Points on a hilly landscape, in no order, each with its height.
A ball rolls from a point to the lowest of its 2 nearest points, and stops where none of them is lower. Distance is the straight distance between rows; heights are no part of it.
J665 (h 3.01): [123 154 119 142 129 107 145 104 142 107 154 169 117 130 147 176 128 150
 117 147 115 124 120 135 119 150 141 135 127 132 125 143 138 130 147 127
 147  93 122 145 143 149 138 159]
J241 (h 5.62): [152 117 133 131 151 152 169 143 124  98 122 140  81 147 111 161 172 130
  95 114 128 109 131 147 146 124 114 106 151 149 123 158 132 136 160 146
 124 120 134 106 123 153 135 125]
J529 (h 3.89): [150 103 134 160 133 144 127 114 132 110 103  87 145 115 102 129 137 144
 128 101 128 136 115 130 164  98 126 146 162 145  67 132 154 111 149 114
 114 107 144 108 145 150 153 119]
J98 (h 6.72): [154 175 122 138 139 152 175 149  93 111 151 134 117 136 138 118 130 150
 125 124 107 121 152 118 117 161 106 108 109 124 135 138 109  97 151 155
 128 117  81 151 139 153 160 169]
J195 (h 5.89): [155  91 142 173 185 135 191 134 127  89 123 150  76 141  89 124 146 138
  80 100 126 127 139 155 127 138 102 107 135 146 120 180 148 104 185 156
  96 145 122 118 133 152 139 148]
J276 (h 2.29): [ 84  66 134 130 138 109 100 108 161 122 114  98 230 130 107 132 133  70
 141 166 129 132 106 108 122 109  98 154 178 146 132 115 133 109 107 111
 122 127 140 119 104 119  47 102]
J859 (h 4.85): [109 173 127 141  88 170 134 176 138 131  92 121  93  98  84  69 136 140
  89  92 173 137 138 170 124 111 138 109  96 123 137  56 103 102 118 122
 144 100 146 157 157  88 165  90]
J525 (h 3.50): [139  90  98 119 145 122 139 119 159 117 140 131 159 144 148 165 109 106
 145 171  79 117 120  88 121 154 112 120 182 138 155 157 109 133 137 122
 120 157 122 122  90 122 104 121]
J530 (h 8.61): [119  57 136 141 150  96  90  81 164 146  93 114 173  90  96 121 112 104
 159 122 124 150  78 136 120  92 122 167 161 164  85 145 141 125  87 107
 103 168 115 126 124 118  85 116]
J945 (h 5.05): [165 150 142 119 136 185 146 156 110 106 108 127 140 127 145 100 129 130
 138 130 134 131 108 132 149 117 102 119 127 124  96 106  90 120 149 124
 107 129 111 101 121 134 151 102]
J951 (h 8.23): [116 106  97  96 125 127  80 126 120 133 163 100 225 129 149 140 129  96
 182 163 108 109 106  96 103 112 114 158 121 138 133  92  95  84 123 144
 115 166 110 108 105 119 117 143]
J140 (h 6.92): [128 199 130 160  97 148 174 133  94  99 151 157 123 134 134 119 152 146
 113 127 119 151 159 125 119 142 148 125  96 110 123 111 118  82 155 138
 148  93  89 147 150 148 151 181]
J201 (h 5.19): [124 175 130 172  78 177 144 158 126 109 112 116 118 119 130  79 153 148
  99  97 152 138 138 168 117 123 144 122  90 118 121  78 111  97 150 106
 153 125 127 150 139 120 164 130]
J475 (h 1.45): [145 121 131  95 142 127 127 136 122 133 133 108 121 179 151 142 103 125
 117 126 115 109 153 135 153 146 111 125 156 136 152 145 124 141 147 153
 122 132 154  92  89 152 128 101]
J924 (h 3.02): [113 112 135 139 154  91 112 101 157 186 104 107 126  88  78 125 123  99
 138  96 125 144 100 136 163 117 136 140 171 139 110 136 164 150  78 115
 113 142 132 143 135 129 112 121]
J734 (h 5.36): [172 116 137 127 113 162 138 158 108  95 114 127 110 131 122 146 152 136
 134 123 127 116 107 136 162 115 107 105 162 138 105 135 107 135 151 147
 118 125 103  93 112 143 128 107]
J963 (h 4.46): [106 133 145 128 102 157 142 189 128 138  91 134  88  91  92  89 133 139
  98 106 168 158 110 161 132 109 123 125  72 114 131  87 128 128 109 133
 142 104 174 123 150  95 128  81]
J328 (h 7.24): [144 114 107 139 110 149 117 126 127 106 135 110 108 133 111 127 170 127
 110  94 134 137 143 160 142  86 152 140 127 158 126 135 150 132 145 128
 142 103 155 146 169 159 157 164]
J390 (h 3.04): [104  91 178 124 144 113 114 128 126 164  83  99 129 114  59 135 133 109
 131 109 136 137  83 159 157  90 112 137 150 140  65 143 141 142 111 136
 108 137 176 107 130 102 114  99]
J828 (h 4.97): [ 99 111 137  99 145  97 118 104 144 127 160 125 151 133 156 139 118  97
 140 159 133 141 129 104  91 165 114 121 140 107 166 152 120 139 118 106
 109 153 126 155 107 121  66 122]
J555 (h 5.58): [108 152 136 122 143 111  76  96 133 167 149 126 128  98 122 109 142 119
 156 126 155 140 114 117 133 100 140 141  90 115 137 106 136 114  72  96
 125 158 125 165 140 103  99 124]
J391 (h 5.97): [145 132  93 129  79 153 126 148 106 106 150 103 166 132 166 102 144 166
 150 133  99 133 136 136 112 106 126 123 128 130 104  92 102 136 144 124
 158 148  88  97 126 118 173 135]
J563 (h 6.50): [119 161 141 126  92 131  85 120 115 140 143 114 176 111 161 103 119 127
 141 127 149 117 142 105 110 134 140 144  84 101 115  87 131 110 103 109
 149 144 133 134 124 105 135 113]
J886 (h 7.42): [112 128 121 152 165 113 129  78 153 148 119 103 120 144  91 110 137 134
 115 110 133 162 126 141 123 108 122 153 108 151 121 136 158 122 120  99
 121 133 160 152 185 130 142 148]
J43 (h 8.08): [133 167 106 135  79 120 113 107 102 121 167  96 155 119 141 115 151 161
 100  96 132 101 178 145 113 107 172 152 126 146 118 101 154 144 137 123
 166 126 124 147 159 146 177 188]
J869 (h 1.57): [124 124 151 141 161 114 148 105 124 128 123  95  97 137 116 119 139 126
 116 113 155 140 131 170 137 116  97 134 130 139 126 165 128 127 155 124
 120 142 159 131 135 155 117 114]
J402 (h 6.89): [154 110 137 117 175 136 191 163 118 138 123 138 105 172 167 132 126 136
 113 140 106 106 145 132 119 171 102 101 129 144 138 176 100 130 158 146
 108 169 128 123  99 150 121 111]
J579 (h 7.41): [109 142 126 123 169 132 132  85 127 146 175 116 120 134 132 135 107 131
 109 126 105 128 138 137  84 147 106 140 106 150 157 136 144 120 127 125
 101 146 127 148 153 140 148 162]
J528 (h 4.65): [153 107 134 125  99 120 110 132 119 107 108  93 142 112 148 105 145 147
 160 137 123 129  89 140 151  71 142 135 143 141  85 121 104 118 142 129
 120 117 118 107 119 141 103 110]
J68 (h 8.72): [133  70 121 178 128 122  84 114 165 141  93 136 151  77 109 124 115 129
 164 124 116 135  97 135 138  86 126 142 127 167 100 127 161 139  68 112
 138 140 110 134 135 109 110 117]
J739 (h 8.00): [118 134 119 129  61 120  72 116 117 127 132  96 143 116 153 116 141 154
 132 109 142 114 165 154 128 107 191 161 103 141 114  93 156 148 112 118
 169 130 140 149 151 149 142 156]
J432 (h 7.54): [123 109 117 147 128 126 108  88 115 116 164  96 142 128 145 115 123 140
 145 119 103 137 142 137  95 134 117 165  97 144 119 130 149 129 124 126
 124 146 139 144 149 141 138 146]
J891 (h 5.72): [100 152 135 110 148 116  90 106 163 187 108 136 167 105 121 124 124  80
 153 153 153 125 110 104 131  98 133 135 121 100 126 109 118 108  88  82
 114 141 128 153 111  90 102 101]
J417 (h 9.40): [100 119 164 165 135 142  87 143 144 158  94 126 191  94 142  97 122 123
 158 165 118 135  99 139 113 119 132 157  73 123  83  94 102 100  92 133
 118 142 115 119 101  85 128  98]
J969 (h 6.46): [149 145 110  89 107 135 146 183  77 114 121 143 131 190 182 141 137 139
 150 146 108 108 155  94 142 151 124 107 133 119 144 135  98 157 146 168
 143 148  61 100 125 164 124 153]
J429 (h 2.31): [162 162 128 138 139 154 187 172 137 134 121 181  90 145 128 142 109 103
 123 153 105 122 142  97 158 159 139  93 144 114 164 158 101 120 150 136
 131 106 110 151 115 129 121 144]
J476 (h 5.04): [141 159 131  78 154 143 120 139 148 162 130 120 145 144 159 129 122 102
 138 143 122  98 101  91 137 127 146 102 144 115 143 146  98 116 139 107
  95 170 119 150  86 129  97 126]
J450 (h 3.70): [139 177 124  93 100 134 128 142  92 112 155 125 118 147 163 111 143 136
 109 124 150 104 164 142 133 135 148 119 120  96 143 123 123 128 159 140
 150 112 129 117 122 150 146 153]
J342 (h 9.17): [109  98 153 161 174 130 108 106 138 170  90 115 146  92  83  90 121 116
 131 115 138 161 101 157 133 101 127 155  88 150  69 111 144 115  84 101
 118 155 142 116 155  99 132 127]
J763 (h 3.07): [177 150 110 137 165 177 178 162 126 131 122 154 107 155 127 136 125 113
 126 124  96 107 149 111 161 140 121  95 168 151 141 153 119 122 151 151
 118 138 100 130 110 153 145 169]
J932 (h 4.01): [111  94 160 136 107 145  90 158 118 160  84 133 100  92  89  91 128 127
 140 108 149 154  97 160 142 120 133 137  66 137  99  95 147 143  82 137
 157 133 159 120 142  95 128  91]
J8 (h 7.62): [134 151 114 125 149 140 177 119 129 118 125 153 131 197 138 156 161 141
 114 108 114 123 147 114 141 151 131 128 138 166 144 178 129 138 184 157
 117 131  87 120 149 196 138 204]
J495 (h 3.55): [108 107 150 120 109 128  99 137 116 147  94 100 102 115  92 125 145 119
 122 102 156 135 100 159 155  96 126 132 104 135 107 132 136 136 129 132
 138 124 183 127 144 116 124  79]
J704 (h 7.63): [128 115 139 124 102 144 129 174 106 103 122 135  78 103 112 131 130 139
 128  99 124 136 112 164 142 131 125  99 119 113 127 122 126 155 142 141
 139  85 165 114 139 112 137 100]
J871 (h 2.97): [105 101 154 116 164 106 133 126 144 159 114 140 100 113  98 135 126 107
 129 143 147 138  96 126 136 150 103 102 157 115 139 141 127 155  86  92
 105 146 144 128 106  95 101  86]
J524 (h 8.29): [126 208 111 115 141 128 138  90 131 137 155 109 103 146 131 126 122 140
 100 127 144 128 187 133 150 122 133 139 126 138 147 104 118 100 135 122
 123 115 146 159 170 127 155 159]
J978 (h 6.68): [155 133 124  99 151 146 173 163 115 139 111 140 123 198 176 137 126 126
 144 157  87 117 147 101 137 157 111  92 135 144 151 164  85 148 164 167
 123 173  96  94  95 167 102 138]
J975 (h 6.51): [108 196 126 109  89 109 139 127 107 112 155 151  89 132 120 110 137 139
  92 121 155 114 188 172 101 119 142 111 105 111 163  76 108 110 148 145
 161 108 129 155 160 116 152 141]
J313 (h 0.44): [128 126 158  82 158 126 123 121 121 145 125 106 123 150 129 124 124 113
 121 136 141 126 109 145 133 125 111 127 125 111 131 148 129 124 132 138
 115 130 163 112  94 135 102  89]
J577 (h 6.52): [139 145 109 166 159 134 176 130 114 100 152 153 105 143 115 121 129 147
 106 124 105 124 133 128 128 155 127 120 125 137 120 146 152  92 169 151
 128  82  95 136 151 163 183 193]
J893 (h 4.48): [130 138 142 125 109 141 129 152 149 142  92 158 124  95 128 134  91 118
 149 134 146 133 115  91 141 142 128 124 123  73 131 104 116 131 100 112
 130 103 140 120  96  87 122  76]
J225 (h 3.03): [103 125 138 152 132 134 125 118 118 139 128 129  58 100  87 104 134 145
  97 110 152 144 134 182 139 115 114 126  76 131 133 124 156 133 107 133
 155 108 167 147 173 113 152 131]
J802 (h 3.48): [152  81 113 157 144 124 125  90 155  99 107 109 127 149  98 128 144 148
 126  86 129 148 122 111 135  97 140 160 178 152  93 164 144 127 157 137
  76 142 157  93 137 162 140 146]
J356 (h 8.83): [139  95 114 196 115 133  93 129 139 135 131 127 126  77 131 127 114 157
 143 107 120 114 129 123 135 115 136 143  96 148  95 115 164 129  85 116
 149 126  96 148 148 113 154 146]
J9 (h 3.20): [160 156 132 122 133 138 167 167 138 110 123 159 105 104 150 133 117 130
 133 137 121 133 123  86 145 145 123 106 140  83 139 146 106 132 140 101
 113 104 103 145 106 139 108 119]
J137 (h 4.91): [129 165 143 127 127 145 200 189 105 117 111 169  63 155 100 127 125 116
  92 109 147 128 164 162 135 149 123 102 123 120 186 128 100 108 163 165
 130  76 123 139 121 144 143 107]
J316 (h 5.74): [151 168 113 114  59 153 150 169  86  89 122 129 138 136 163 101 151 164
 140 125 125 140 157 125 123 134 136 100 131  94 113 104 101 152 147 126
 171 120  75 109 131 139 155 152]
J272 (h 7.11): [104 143 138 167  67 136  91 143 152 132 102 121 108 102 145 127 150 145
 125 120 157 140 131 130 134 140 159 141  72 107 120  98 137 132 103 110
 152 117 135 145 134  94 117  96]
J846 (h 7.08): [126 116 130 127 189 121 186 140 142 148 131 138 105 170 140 142 128 100
  88 145 114 123 135 122 113 183 111  85 154 130 157 178 112 135 135  97
 102 175 141 132 110 113  99 111]
J954 (h 3.49): [152 129 125 111 102 126 103 138 125 128 141 121 173  88 177 128 121 135
 184 144 107 123  91  83 114 100 127 122 114 117 105 115  81  89 123 130
 110 155 100 130 114 114 118 128]
J866 (h 6.25): [171 159 122  85 103 169 162 180  74 122 135 157 135 153 163 111 116 128
 164 149 107 127 140  72 143 144 117 109 120  87 138 135  77 133 144 146
 135 139  72 120 114 132 133 148]
J361 (h 8.52): [108 155 129 142 151 108 162 120 149 142 126 149  77 144  93 161 125 131
  83 123 138 125 157 147 167 160 114 120 151 139 147 155 149 136 145 145
 130  95 147 139 154 129 136 143]
J520 (h 3.28): [155 145 113  88  97 128  94 149  80 114 161 117 139 146 178 119 135 132
 150 134 136 101 128 112 117 108 149 109 109 104 130 103 135 132 128 139
 138 127 113 109 108 139 138 137]
J651 (h 4.10): [140 153 136 107 111 126 147 141 100 105 161 143 102 165 147 133 166 143
 109 127 124 121 164 170 117 139 136 120 108 140 153 157 117 145 177 156
 153 100 116 121 141 178 138 157]
J49 (h 2.20): [111 146 146 108 147 108 117 131 139 166 136 147  85 106 108 128 111 122
 129 125 144 119 122 126 164 146 137 108 146 110 154 126 140 138  93 120
 121 117 138 150 131 121 109 113]
J129 (h 3.64): [189 131 104 130 174 173 155 148 145 156 125 134 142 124 141 117  98 108
 141 147 109 102 121 100 159 152 102  99 158 129 119 150  91 121 149 122
  96 155 107 140  97 127 142 141]
J657 (h 4.18): [155 185 120  92 127 127 131 133 120 115 144 184 113 152 170 174 148 121
 131 154 125  95 136  89 116 150 155 100 114 112 153 138 113 135 152 131
 131 122 109 132 110 133 111 156]
J281 (h 4.11): [135 171 124 136 173 153 149 127 124 159 130 125 107 113 109 103 104 119
 111 134 146 124 129 140 137 130  96 121 102 110 138 109 121 116 108 109
 101 125 119 157 144 107 140 119]
J177 (h 7.10): [129 162 106 161 110 152 140 129 121 114 148 136 104 131 105 119 169 133
 111 119 136 145 143 153 144 123 144 115 127 136 134 114 146  94 143 119
 144  74 124 152 171 145 157 162]
J774 (h 3.51): [ 81  82 150 128 170  94 151 117 154 161 122 126 114 126  82 116 125  92
 105 125 140 115 106 143 125 169 111 101 201 133 101 156 135 152  82 119
  98 192 140 140  94 107  98  96]
J388 (h 4.09): [154 109 135 106 123 116 126 127 133 119 126 106 146 113 171 135 132 132
 168 138 111 132  74  96 130  97 124 120 145 129 112 150  90 116 141 119
  86 144  80 132 100 142  84 117]
J146 (h 4.00): [153  93 114 117 164 139 128 137 141 145 139 135 152 106 137 136  87 106
 162 167 105  98 104 102 150 138 103 114 170 122 137 133 108 119 106 133
 111 153 119 111  88 112 124 101]
J823 (h 9.28): [120 114 160 153 148 145 114 133 120 140 101 101 154 107 138  94 120 131
 140 123 124 148 105 156 127 113 118 149  89 132  71 111 107 106 117 117
 111 125 132 133 135 122 120  97]
J580 (h 5.41): [123 127 134  89 145 121 153 157 139 127 115 161 120 133 145 112 104 132
 119 162 158 139 111  76  91 138 121 123 110  65 162 130 104 119 107  85
 106 130 152 132  92  95  91  79]
J7 (h 7.90): [143 156 108  94 134 143 144 127 106 119 163 121 153 155 175 178 115 128
 140 130  78 122 146  96  90 168 116 119 106 132 137 156 109 135 151 165
 131 163 102 124 125 155 144 180]
J706 (h 6.71): [103 130 148 129  83  99  56 100 133 149 121 138 166 109 145 117 115 115
 156 122 161 127 124  93 118 124 158 133  79  92 140  71 152 101  73 116
 158 155 101 125 103  91  86  95]
J890 (h 5.48): [125 182 130 131  55 165 134 163 130  87 111 126 147 122 161  94 158 156
 125 118 136 139 152 130 106 133 149 118  95 100 109  88 105 139 154 104
 170 132 118 112 130 119 162 112]
J396 (h 6.11): [144  91 124 150 172 130 170  99 108  78 126 132 110 166 113 113 151 147
 103  92 113 144 133 135 115 119  85 133 118 142 111 165 140 106 180 145
  99 134 103 106 156 159 156 169]
J163 (h 1.47): [ 95  57 133 122  94 101  73 105 137 133 113 126 131 131 108 158 121 109
 150 123 125 139 114 133 132 126 122 144 140 143 129 124 164 174  91 131
 165 121 160  98 125 118 102  91]
J333 (h 6.70): [ 94 178 123 116  75 117 162 149 111 101 131 156  91 144 105 135 164 132
  78 124 150 131 154 186 107 136 139  91 127 125 164 101 106 125 174 147
 189  70 139 139 153 128 163 142]
J644 (h 7.55): [102  68 133 171 142  93 124  65 166 129  98  98 110 131  93 137 135 128
 106 108 145 184 124 136 129 119 127 164 129 160 110 160 173 145 124  98
 121 138 190 119 166 136 120 145]
J586 (h 7.49): [141 155  98 134 128 119 167 127 120 106 151 172 149 175 136 149 150 137
 119 120 108 113 138 143 122 143 173 144 145 166 122 149 146 144 174 174
 143  99  94 118 144 192 165 205]
J74 (h 2.17): [141  96 110 126 128 115 137 129 134 104 129 110 127 171 138 167 110 145
 126 117 103  98 165 117 144 147 144 142 191 158 135 172 117 149 166 176
 110 131 139  87 104 176 139 127]
J123 (h 3.53): [134 106 136 156 179 117 124 112 134 150  96 101 111 104  68 115 124 124
 109  94 136 132 110 148 174 114 136 140 164 130  89 144 169 118 127 122
  98 114 146 148 154 154 124 123]
J11 (h 2.09): [152 124 124 138 132 127 116 120 120 136 160 109 125 106 164 128 115 140
 150 130 108 110 106 112 156 113 136 136 133 127 119 138 149 136 119 134
 122 113 109 129 122 141 133 137]
J60 (h 8.17): [139 191 114 112 102 133 114  86 108 141 162  93 157 132 158 140 140 137
 120 110 142 113 176 109 112 126 147 145 101 132 131  97 127 119 134 112
 125 133 135 152 165 145 157 176]
J589 (h 7.77): [119 112 132 122  72 124 120 148 100  98 132 145 103 126 125 159 158 136
 114 109 127 121 132 164 145 138 140 111 141 128 136 145 133 154 156 165
 168  88 161 105 135 145 155 130]
J518 (h 7.29): [102 172 130 112  69 117  95 131 142 130 122 137  93 117 131 140 135 134
 115 119 155 149 147 116 140 115 166 117  93  96 151  82 140 138 111 114
 160  91 168 132 146  84 117 102]
J554 (h 6.91): [115 133 144 145  68 115  70 141 167 149  97 133 145  83 139 136 111 128
 143 125 149 132 104 107 141 117 148 137  84 107 119  91 143 124  65 118
 154 119 116 141 107  77  95  76]
J710 (h 8.01): [149 169 110  97 140 169 136 114 108 129 153 107 171 131 155 153 120 112
 152 124  97 124 141  95  94 141  95 128  92 118 151 129  83 109 127 123
 106 165 107 137 131 123 164 177]
J270 (h 3.91): [137 166 122 156 107 146 136 138 144 124 112 131 102  97 124 140 118 131
 128 131 124 153 129 119 153 134 120 118 124 103 132 121 129 122 122  92
 135  87 140 134 122 117 130 111]
J791 (h 6.17): [134 142  94 141  49 132  94 142 130  99 137 130 161 122 171 135 136 162
 142 131 104 109 156 125 121 124 159 131 134 124 128  90 125 161 135 111
 192 133 111 107 118 111 193 148]
J142 (h 6.32): [142 108 107 165 166 136 152  99 124 106 142 131 110 132 111 104 114 169
 105 112 112 131 129 129 111 137 101 151 103 141 126 140 168 110 156 130
 110 109 117 141 165 140 177 160]
J227 (h 8.11): [155 154  94  83 102 145 100 116 117 134 160  95 209 143 170 163 120 113
 167 142 115 117 134  72 109 123 122 136 138 135 142 127  99 110 130 141
 120 167  99 114 121 128 141 168]
J588 (h 7.36): [139 125  94 143 105 136 130 127 124  88 128 139 124 156 120 147 156 144
 118 108 124 125 148 150 118 103 175 169 159 152 127 131 159 154 165 147
 138  94 129 110 155 174 188 191]
J837 (h 3.88): [ 88  73 165 147 172  93 141  99 136 145 115 103 159 119  82 119 128  95
 128 136 150 125  91 147 106 127 109 132 190 146  65 159 132 132  99 114
  78 193 136 119 103 107 102 117]
J503 (h 8.37): [102  74  98 135 128 104  89 117 142 143 132  90 252 109 124 120 130 103
 183 161  87 125  97  98  85  81 115 175 158 156 133 113 100  76 122 149
  89 148 104 114 121 125  89 134]
J731 (h 6.12): [121 138 136 101 125  92 146 130 136 127 137 162  97 123 133 178 118 116
 122 164 133 144 129 111 121 156 131 104 135  84 154 131 139 153 115 103
 138  90 153 127 107  96 104  89]
J259 (h 5.29): [105 123 124 109 142  97  79  78 127 150 171 135 149 106 146 128 126 103
 155 141 127 127 129  97  96 132 144 138 115 115 162 133 150 128  85 125
 135 166 120 159 124 123  81 147]
J771 (h 4.62): [119 121 144 132 144 121 143 107 126 109 148 100 141 148 159 145 132 116
 134 156 122 157 117 112  95 150 100 134 129 127 131 162 105 136 145 102
 105 155 140 121 123 134 102 125]
J405 (h 7.26): [110 139 102 182 140 138 119 107 150 127 111 113  89 129 103 103 150 140
 100 102 145 162 153 147 141 117 150 140  93 144 122  99 161  84 131 115
 138 102 141 154 197 124 164 158]
J650 (h 3.57): [124 129 132 161 157 145 156 145 128 115 125 133  72 105  75 101 111 130
  91 104 150 138 132 165 142 128  90 106 120 132 134 120 134 107 129 124
 111 102 143 140 149 125 149 115]
J885 (h 3.74): [149  65 128 158 180 118 120 120 128 133 143 122 131  84 109 117 111 133
 135 127 106 112  91 134 127 131 112 124 178 154  88 156 123 139 119 145
  77 178 114 123 112 132 118 113]
J500 (h 7.46): [112 123 130 129  64 116  95 166 120 138 118 142  93 100 113 139 139 141
 128 106 128 137 119 130 150 134 151 103 102 102 153  99 141 154 121 140
 162  59 153 125 130 106 124 107]
J478 (h 1.26): [140 151 117 126 155 128 124 110 153 164 153 126 128 119 135 143 113 117
 134 136 126  98 144  97 148 128 135 130 145 137 152 147 153 141 111 117
 115 136 117 159 124 130 124 138]
J425 (h 7.91): [115 110 122  98  83 110  80 108 114 111 142 110 124 136 145 132 136 144
 121 114 136 131 149 163 128 125 156 139 119 143 131 113 146 176 135 138
 171 106 167 120 134 140 145 134]
J186 (h 8.50): [105  60 112 140 125 101  80  94 154 130 142 104 198 104 134 125 132 106
 169 141 109 137  93 114  94  79 128 172 148 164 121 125 133 115  98 130
 112 159 109 140 117 125  81 124]
J73 (h 2.40): [ 94 109 140 131 144 103 141 104 112 127 152 131  75 139 119 128 132 127
 100 125 136 120 153 191 123 129 118 140  97 133 152 150 142 146 141 150
 148 109 162 144 158 145 139 136]
J260 (h 2.75): [152 127 111  99 115 119 120 135 111 114 166 106 140 153 182 141 132 148
 156 139 115 114 130 101 139 112 146 134 150 157 132 140 121 145 140 151
 131 131  97 120 117 163 137 158]
J480 (h 2.32): [114 103 114 157 146  95 129  81 149 105 139 153 113 126 129 153 136 146
 119 124 119 134 108 122 108 128 145 152 142 151 133 176 168 149 144 133
 116 112 127 134 144 166 122 164]
J576 (h 6.34): [121 170 109 136  66 129 106 121 142 118 144 140 132 108 144 158 134 152
 110 129 129 113 171 124 125 139 148 120 122 118 141  92 147 152 136 115
 169  94 130 135 134 110 173 141]
J53 (h 1.50): [ 78  96 149 114 131  98 102 105 142 127 122 109 174 145 127 145 112  81
 124 146 146 144 115 113 132 143 113 137 160 129 134 123 140 138 101  99
 129 121 164 118 104 113  66  84]
J21 (h 7.25): [106 126 122 147 179 113 173  95 145 149 147 121 103 153 121 134 109 113
  99 137 118 133 139 138  98 170  87 132 146 140 153 156 132 133 124 106
  98 160 143 152 132 112 125 123]
J971 (h 8.92): [148  90 114 170  98 150 110 158 112 103 144 118 121  92 124  89 123 176
 129 129 125 124 131 158 135 117 135 134 119 141  99 108 143 125 124 134
 148 120 116 126 139 121 179 141]
J972 (h 4.63): [151 159 139 122 153 177 166 171 121 142 102 145 120  95  95  95 108 131
 116 127 166 131 112 139 144 108 105 112 110 108 119 101  95 121 134 128
 107 103 141 123 119 115 140  89]
J94 (h 6.00): [158 181 132  68  96 165 150 135  90 117 131 154 129 165 160 130 120 127
 140 148 136 128 161  82 101 151 126 115 101  69 150 120  72 122 145 119
 144 136 111 135 114 127 123 146]
J376 (h 0.50): [ 96  65 159 130 114  98 124 101 137 109 108  99 136 141 112 168 126 123
 127 127 135 147 121 130 139 134 109 135 168 133 107 147 139 152 125 126
 127 139 187  96 108 129  86  89]
J492 (h 6.42): [136  97 126 106  95 105 106 154 121 106 109 146 114 131 163 173 120 145
 130 150 117 130 120 125 138 145 129 100 144  87 146 129 120 158 125 136
 146  85 143  95 106 109 114  88]
J253 (h 5.68): [147 175 129  78 119 129 137 147 120 115 126 162 110 154 142 119 106 133
 112 144 149 112 154 109 107 150 141 120 109  71 172  98  98 125 131 123
 138 110 147 120 110 102 131 102]
J183 (h 2.98): [ 65 103 161 131 141  96  85 108 169 160  85 121 205 124 102 120 132  68
 150 158 130 143 103 130 128 100 112 152 133 147 102 104 131 105  74 106
 140 129 128 117 107  88  68  94]
J273 (h 7.76): [133 179 123 101 171 138 178 114 131 145 131 132 125 175 152 157 127 124
 112 127  97 130 154 111 116 166 108 110 112 152 160 167 102 136 166 143
 111 160 108 144 137 168 129 172]
J982 (h 5.31): [136 160 136 108 118 142 176 143 114 105 123 139  83 152 135 117 122 126
  94 129 131 133 149 146 116 129  98 117 104 114 158 117 101 122 152 123
 127  92 143 123 130 125 145  86]
J108 (h 6.01): [128 184 147  97 126 131 140 150 102 147 146 144  92 121 120  93  80 139
 104 120 171 113 162 123 119 125 143 126  97  69 167  85 129 114 100 143
 139 111 144 145 127 107 126  99]
J643 (h 3.27): [134  56 138 154 167  93 137 110 134 125 144 116 102 135  93 139 127 132
 120 115 125 111 109 136 128 126 115 135 174 150 100 173 142 156 126 150
  87 162 164 107 125 130 118 128]
J117 (h 4.98): [127 120 131  97 115 133 119 153 133 115 115 161 166 125 156 123  94 126
 160 158 136 132  93  80 108 118 118 133 104  58 138 110 103 107 108  97
 115 131 124 112  84  81 104  63]
J309 (h 5.42): [116  83 141  91 160 110  89 133 122 147 124 128 166 129 111 109 113  95
 153 163 122 117  82 128 117 117 111 130 151 117 119 109 124 114 104 126
 109 146 136  90  83  93  76  85]
J687 (h 2.37): [ 90 116 170 121 145 106  99 118 146 178  74 113 157  92  79 133 120  90
 150 120 132 154 100 135 158 116 132 140 134 136  88 105 140 131  80 119
 123 118 139 114 116  99 106  89]
J910 (h 5.08): [126  96 138 112 118 117  79 132 121 135 116 114 165 114 145 126 118 126
 163 146 131 116  72 127 133  85 133 131 124 117  98 106 127 117 103 139
 131 120 129  96  99 101 111  78]
J981 (h 9.00): [143  61 112 180 122 165 103 129 127 109  91 103 126 107  96  86 129 161
 122 100 128 137 126 169 139 112 143 153 112 159  80 117 174 117 137 132
 146 119 139 134 166 123 181 147]
J115 (h 2.94): [114  75 101  98 130 108 112 105 164 115 133 122 207 149 129 135 107  83
 138 177 112 109 118  89 110 139  95 131 201 145 165 133 120 117 123 112
 118 146 118 120  86 116  60 103]
J681 (h 4.23): [104  92 140 148 169 116 143  90 145 128 137 104 151 126 111 129 131 117
 134 147 126 140  93 127 110 122  94 142 139 135  98 151 129 118 111  96
  90 166 145 116 122 110 119 118]
J550 (h 2.76): [108  71 136 147 154  89 134 101 155 125 124 150  97 136  73 163 123 113
 120 117 116 127 116 125 112 150 123 137 181 153 138 173 168 174  97 130
 131 157 141 113 132 119 111 124]
J214 (h 2.77): [155 102  98 134 134 120 124 113 127 118 152 113 147 142 145 145 104 146
 144 138  90 105 125 101 124 114 147 152 189 166 133 167 117 133 140 149
  96 146 104  95 115 153 135 154]
J672 (h 8.41): [123 161 108 134 176 124 161 100 137 136 137 128  92 160  94 136 128 134
  80 116 135 131 175 147 138 128 132 146 145 161 162 136 140 119 151 142
 112 102 135 152 167 166 148 173]
J930 (h 6.28): [124 184 137 122  94 132 125 118 100 145 144 107 118 122 137  85 117 146
 105 118 151 123 175 153 115 127 128 137  91 104 140  72 131 113 122 121
 147 128 132 141 143 106 144 114]
J339 (h 6.90): [116 159 117 134  85 136 179 148  96  79 128 170 127 150 115 135 168 144
 105 124 122 139 149 179 112 160 130 106 142 131 129 107 119 143 187 143
 190  87  85 129 156 154 172 154]
J481 (h 9.01): [150 131 130 133  97 155 108 184  97 113 147 136 105  80 144  85 113 157
 129 116 155 116 130 144 136 117 144 123  93 105 115  87 142 136 111 138
 163 105 125 130 103 120 159 111]
J753 (h 9.08): [128  79 139 180 144 156  89 125 128 155  73 109 132  82  72  82 112 152
 134 104 151 148 101 163 153 109 147 166  80 174  68 113 177 134  76 135
 143 141 133 134 175 117 164 145]
J667 (h 4.64): [137 160 117  78 153 140 122 143 146 153 136 152 132 160 191 160 127 116
 135 147 109 109 134  86 114 157 166  85 129 125 168 158 118 131 149 146
 121 161 116 153  97 149  98 158]
J659 (h 3.61): [129 193 126 135 106 106 159 124 133 116 155 192 118 134 136 175 142 128
 101 166 137 109 151 119 110 160 160 108 115 112 142 109 112 134 147 117
 155  85 117 142 138 118 137 150]
J343 (h 4.50): [138 166 135 130 137 141 197 167 120 116 115 168  89 175 122 128 165 127
 103 115 119 115 178 168 140 142 105 104 123 159 163 155 108 123 175 157
 142 117  93 127 125 171 124 142]
J558 (h 2.15): [109  94 141 118 121  96  97  99 133 152 137 154  87 118  82 145 123 101
 153 120 129 148 115 134 127 129 140 141 139 149 147 149 178 185  71 150
 154 126 145 116 140 126 108 130]
J974 (h 5.79): [120 130 141 101 154 105 127 159 127 134 122 185  98 139 144 141  96 126
 131 148 151 125 106  96 112 166 145 103 127  65 179 117 143 148  88 109
 132 127 129 130 107  96  88  82]
J100 (h 5.40): [127 153 131  90 131 129  87 111 152 147 132 107 197 132 151 150 130  94
 167 151 131 122 110  98 128 102 128 126 133 122 129 127 109 105 127  95
 112 146 129 144 100 119  89 116]
J557 (h 2.79): [147 100 116 137 139 129  96 126 121 152 152  91 162  89 146 108 112 148
 169 123 108 122  98 113 120  91 133 155 111 141  94 135 117 119 101 137
 101 154  99 134 132 131 125 145]
J675 (h 3.00): [141  87 123 159 155  91 154 102 156  98 112 108 114 144 107 138 148 146
 119 103 115 137 128 120 146 143 138 133 176 135 110 196 164 127 178 137
  91 132 127 131 139 166 122 150]

Where does a ball stop that starts at each point below?
J481 => J253
J492 => J429
J672 => J253
J98 => J313
J555 => J478
J791 => J687
J356 => J177
J579 => J253
